Each row is a point on a landscape with many valleys, with its height.
From any point a ball rolls to the lowest of the 2 points nearest to it. It stops when none of these is lower. Distance is the straight distance between rows; heights are no part of it.
Gevi h=7: [140 139 109 117 105 131  98 117 152 189 153 158 126 173 132 156 147 131
  89  90]
gaf h=574: [167 185 161 121  79 172 106 121 140 112 109 137 165  78 109  93 160 169
  91 142]
Repu h=346: [ 85 118  93 133 182 121 125 129 103 222 136  68  72 137 145 153 110 113
 179 105]
gido h=449: [161 112 147  93 107 100 143 121 139  75 148 180  87 126 125  90 115 105
 135 141]
zeni h=125: [154 121 103 110 120 125 111 132 111 132 144 149 106 172 141 157 100 138
  96  91]
raf h=311: [158 119 115 103  99 154 127 104 151  87 148 105 161 126  94 137 134 134
  95 179]
gar h=610: [ 91 139 158 116 150 151 173  92 106 108 137 163  62 172 104 133 152  67
 119 134]
Nema h=62: [120 127 119 133  46 192 128 119 125 158 124 132 207  83 141 105 159 161
 131 166]
Teki h=371: [105 152 102 104 195  86 112 168 120 161 138 101 173 129 164 181 110 121
 149 110]
midab h=108: [109 138 100 117 100 139 100 111 131 210 119 137 119 163 150 156 140 100
 126  57]
rogeg h=89: [133  89  97 169  87 168 121 102 145 158 151 134 184  94 116 106 154 166
 138 140]
san h=560: [134 152 119 160 106 145 157  98 102 144  71 141  75 163 155 153 140 129
 149 121]
Zome h=529: [120  94 112 152 113 134 138 115 139  95 146 149 129 118 121 122 139 173
 107 140]
Bibe h=149: [106 118 178 123  99 135 156 123 107 162 126 166 105 155 160 155 169 144
 150 109]
dapa h=337: [129 137  89 143  83 165  96 147 159 181 122 133 158  87 133  80 154 167
 103  93]
limu h=301: [ 61 129 111 113 181 132 117 129  97 160 123 100  79 130 157 204 109 121
 132  77]
liko h=724: [ 63 117 119 121 103 187 136  86 124 180  84  69  90 149 136 209 119  91
 118  85]
larib h=330: [129 110  74 125 184 101  98 197 127 156 134  73 183 125 138 136 107 135
 136 126]
Zorig h=242: [127 173 134 174 111 152 136 117 149 187 116 142  91 132 127 118 138 158
  92 111]
Tum h=363: [171 134 100 127  77 138 122 156 135 165 103 146 174 140 121 139 160 148
 132 149]
tulod h=257: [129 116  95 147 150  90 106 153 136 101  94 129 140 136 130 163 143 137
 130 111]
Vazup h=327: [121 151 125 135 197  89 173 129 108  81 131 116  94 118 117 108  82 110
 126 157]
vamuv h=340: [155 117 114  80 152 112 133 123 155  69 148 102 132 104 104 134 136 123
 101 188]
disuv h=249: [158 119  92  84 135 107 129 134  84  66 137 129 119 152 144 135 109 133
 145 140]
Vuziv h=516: [142 180 167 105 101 157 127 133 110 101 104 195 108 100 116  79 174 146
  87 110]
dad h=406: [103 174 116 169 107 156  96  97 164 237 129 125 137 136 122  83 152 116
 151  70]
kefa h=338: [144 118 129 149 110 107 143 136 139 186 125 119 142 167 133 147 156 150
 123 142]
mazor h=578: [114 166 151 102 223  91 157 129  88  89 156 138  94 113 127 122 124  44
 173 139]
tak h=183: [147  73  65 157  94 154 107 143 160 158 145  69 182 118 109 107 133 124
 166 148]
gira h=550: [139 207 159 109 107 142 114 122 122 147 117 176 143  77 132  84 169 180
  84 117]
mozil h=272: [157 114 127 106 208 114 157 160  87  84 149 152 144  62 137 136 104 124
 154 188]
Figir h=199: [134  99  95 127  93 145 154 160 160 149 154  73 158 139 135 112 132 167
 145 135]
makam h=264: [115  98 137  83 153  86 164 163 128 108 142 119 126 137 155 143 101 147
 143 142]
kede h=96: [130 145 148 130 205  73 123 138 129 138 141 118 109  82 139 169  99 149
 104 132]
Merim h=463: [112  76 114 143  99 145 128  91 140  83 102 123 183  97 130 135  85 112
 121 203]
kamog h=418: [133 118 129 135 120 123 133 107 141  36 125  98 135 108 136  99  80 131
 128 166]
poz h=445: [122 135 136 147 140 148  79 100 152 237 145 113 103 161  87  82 153  77
 169  63]
Fule h=224: [159 113  79 153 106 111  88 126 123 120  96 122 164 131 116 153 137 139
 120 139]
Kino h=510: [118 113 133 134 154 106 121 141 122  25 100 124 156 114 104 126 142 104
 119 165]
Tugo h=336: [125 198 119 112  71 128 151 121 137 178  92 171 134 167 143 128 161 140
 110 109]
tagu h=628: [102 156 173 121 214  84 153 110  87  90 125 139 121 133 148 163 114  97
 153 133]
suk h=512: [133 167 145 152 138 103 149  84  99 102  96 147  62 171 130 149 137 118
 145 130]
sadut h=286: [126 139 164 129 104 104 129 136 141  76  83 166 110 137 131 118 138 119
 127 108]
Rubu h=299: [104 124 104 151 151 108 139 156 114 150 116  99 133 161 145 157 138 137
 140 121]
zevi h=482: [130 110 156 115 177  91  98 152 117  32 110 115 149  75 130 143 109 115
 146 159]
Buvi h=263: [182 182 195 116  87 130 144 115 111 103 127 170 123 145  97  94 165  89
 134 149]
Fisa h=339: [ 77 106 146 159 159 124 131 135 120 189 183  90 116 154 135 160  99 137
 125  94]
fefeg h=376: [105 108  92 159 127 127  91 156 182 180 131  87 132 153 107 114 183 145
 154  99]
Muf h=128: [153 160 110 115  59 155 130 101 150 144 151 146 184 111 120 102 117 167
  88 138]
Dafan h=166: [150 170 129 112 226 123 143 156  97 132 152 146 114  62 159 155  80 152
 120 129]
mede h=169: [121  87 102 153  81 115  88 141 167 140 138 107 182 114 136 129 111 144
 136  99]
Bomub h=189: [181 156 180 119  76 122 142 123 142 120 112 151 133 135 129 129 159 146
 135 154]
puseg h=444: [119 103  90 141 126 120 126 111 127  84 105  84 167  98 159 131  73 141
 159 179]
fud h=470: [118 157 117 146 152 103 166  95 120 100 120 156 111 159 114 130 166 133
 128 152]
Fep h=497: [133  97 157 134 107 156 151 121 127  76 129 181 143 113 111  88 153 139
 105 170]
pafun h=24: [140 152 144 133  72 167 138 145 124 159 134 155 192 107 147  94 178 179
 124 121]
zepa h=680: [146 203 168 123  82 180 142 115  94 150 105 146  88 168 138 124 150 147
 113 104]
Vepot h=484: [138 135 150  90 158  87 152 122 129  65 178 131  93 141 124  91  95  78
 148 130]
vuti h=92: [155 132 132 114  53 188 126  81 133 129 128 136 199  83 129 119 133 147
  98 190]
Lov h=300: [101  93  90 115 199 109 124 164 108 221 165  84 117 156 137 136  90  96
 177  89]
Koge h=279: [129  94  99  87 116 138 130 147 113  51 134 117 162 139 133 150 122 135
 137 161]
Meni h=98: [179 148 144 113  63 135 114 120 140 141 141 101 152 141 142 124  98 174
 114 134]
netu h=462: [122 108 161 120  70 168 136  98 151  56 118 155 156  80  98  74 148 103
 124 161]
lapi h=367: [123  81 130  92 145 127 117 100 137  49 134 136 141  69 108 151 112 110
  99 197]
Naro h=481: [ 94 129 123 143 131 146  85 108 148 228 103  88  99 162 110 147 154  60
 182  69]
Div h=220: [146 117 131 140  88 118 150 149 151  91  81 138 156 137 121 108 122 134
 120 135]
Dof h=204: [141 106 138 102 145 108 112 127  81  84 153 158  89 150 143 156 107 133
 136 100]
tede h=304: [132 178 110 143  81 159 142 141 162 175  99 147 130 106 125  87 148 176
  85 117]
Pob h=335: [141  90 146  93  90 174 127 141 146  78 102  93 169 119  93 135 121 128
  95 201]
nipug h=297: [106 110 115 156 195 108 118 149 125 183 180  88 145 104 151 135  77 146
 137  93]
netot h=454: [137 108 163  99 186  87 123 160 118  35 141 133 104  79 119 109  83 101
 149 137]
bev h=192: [ 77  99 118 106 134 141 101 126 112 191 128  91 102 162 141 182 124  90
 149  51]
tipe h=225: [153 132 145 116 220 116 132 156  55 102 146 156 128  87 147 170  99 137
 135 148]
diliv h=148: [115 101 113 186 143 106  96 152 160 148 139  80 152 138 118 115  97 156
 132  87]
Gofe h=70: [125 128 150 140  82 154 135 139 109 121 120 158 147 132 147 118 169 166
 142 103]
vun h=383: [110 118 144  87 109  82 163 107 135 117 132 178  77 154 150 132 122 115
 125 144]
Kiz h=354: [142 144 194 122 120  88 147 115 122 100 133 168 122 170  98 105 156  63
 123 140]
lufa h=305: [139 103  70 106 138 114 127 174 127 103 131  85 179 128 134 145 110 136
 121 150]
dudum h=431: [148 101 143 128  93 156 101 105 132  50 106 176 128  78  87  91 157  61
 124 181]
dadi h=432: [157 136 154 103 119  92 123  94 107 100 141 199 134 159 124 146 157 104
 122 125]
rufu h=426: [169  93 157 108 128  88 133 130 137  53 133 142 105  91  94 104  98  86
 125 149]
fufe h=262: [ 84 119 161 111 123 117 173 117 118 150 107 134  77 173 153 166 132 116
 129 113]
vogel h=201: [152  74  79 139 105 158  88 137 136 111  94 115 138  88 106 159 147 145
  96 162]
Nise h=387: [ 89 123 165 132 185 127 157 128  93 130 155 108 101 145 147 151  86 151
 128 115]
velu h=232: [100 179 129  96  63 151 118 129 130 219  86 160 136 154 164 134 171 122
 132  77]
Luzen h=392: [121  94 114 156 161 103 114 158 157 189 159  55 145 146 104 145 169 135
 139 124]
gumi h=251: [112 190 133 123 239 108 168 127 117 115 135 136  84  91 153 133  86 120
 141 157]
luvu h=141: [170 152 152 103  99 113 139 107 126 112 143 120 107 170 132 134 120 136
 137 135]
feg h=393: [143 131 142 150 185 108 142 144  85  58 122 143  82 126 108  92  98  88
 113 133]
soru h=379: [116 135 111 140 172 101 156 128 129  65 128 111 154 127 124 121  71 142
 113 153]
noge h=187: [132  94 106 126  60 148 114 135 168 105  93 126 183  91 142 113 132 147
 134 137]
madeb h=194: [163  96 107 145  88 140  95 156 163 200 139  92 184 128 108  85 138 113
 166 114]
Giki h=360: [131  95  89 159 116 157  85 138 170 169 158 108 119 115 108  94 168 166
 130  83]
lupo h=226: [108  99 144 118 100 119 160 145 145 146 165 121 131 155 152 132 109 168
 148 111]
banem h=243: [120  99  78 159 136 123 120 131 127 204 166 120 128 166 132  97 116 111
 162  93]
Kad h=623: [ 92 191 148 134  86 179 145  88 108 162  81 141  85 172 159 145 142 121
 135  97]
Sak h=405: [ 68 154 130 127 213 139 161 141  78 132 121 102  94 122 169 173  74 134
 143 103]
Buti h=97: [124 133 106 183 169 106  98 119 149 123 136  95 133 120 128 136  99 156
  89 110]
pekog h=178: [130  62 102 146 158 119  99 148 126  93 109 110 147  72 110 167 120 159
 110 166]
Telo h=214: [146 128 119 140 104 132 112 131 150 233 156 113 157 173 121  93 141 113
 186  93]
Guk h=415: [121 179 106 118 100 128 162  95 145 120 111 190 104 163 135 105 163 132
 105 135]
sed h=369: [114 147 124 154  93 160  97 159 162 220 115 131 142 130 140  88 150 143
 133  67]
gesaz h=498: [161 147 140 110 133 150 158 141 134  97 111 132  90 161  87 109 148 133
  81 153]
Lil h=144: [132 100 150 137 186  88 129 150 129  96 130 124 113  70 120 155 113 162
 104 168]
Samo h=527: [120 150 165 115 171 101 145 104  95  93 165 138  50 150 108 107 134  48
 145 125]
Reb h=456: [179 130 144 152 135 134 140 130 115  62 111 123 108 142  92  93 118 103
  95 154]
Pem h=167: [112 139 141 196 138 118 118 103 139 144 123 122  98 131 116 146 129 167
 104 111]
zufub h=686: [ 89 153 137 135 104 159 118  79 103 176 114  93  79 159 151 191 141 116
 141  88]
metol h=412: [106 163 182 116 102 147 132 132 147 116  95 197  83 141 138 115 153 126
 100  92]
zuput h=397: [138  77 154  97 114 142 112 108 133  52 140 133 114  71  86  96 101  59
 106 193]
nevaz h=268: [116  79  90 142 172 120  97 152 127 188 192  97 148 133 124  90  88 116
 164  86]

Call two points neighbours if one is among the 2 nearest of the other. Go from one point of each pair to the other, from neighbour to neighbour, staying as low as possible. Name the highest point that can't be avoided.
Vazup, tak -> Teki
tak, Gevi -> makam
Meni, pafun -> Muf

For each start below, name the point where the ball stops.
kefa -> kede
gira -> Buti
Nise -> tak
Teki -> kede
zufub -> Gevi
Repu -> tak
poz -> Buti
fefeg -> Buti
larib -> Gevi
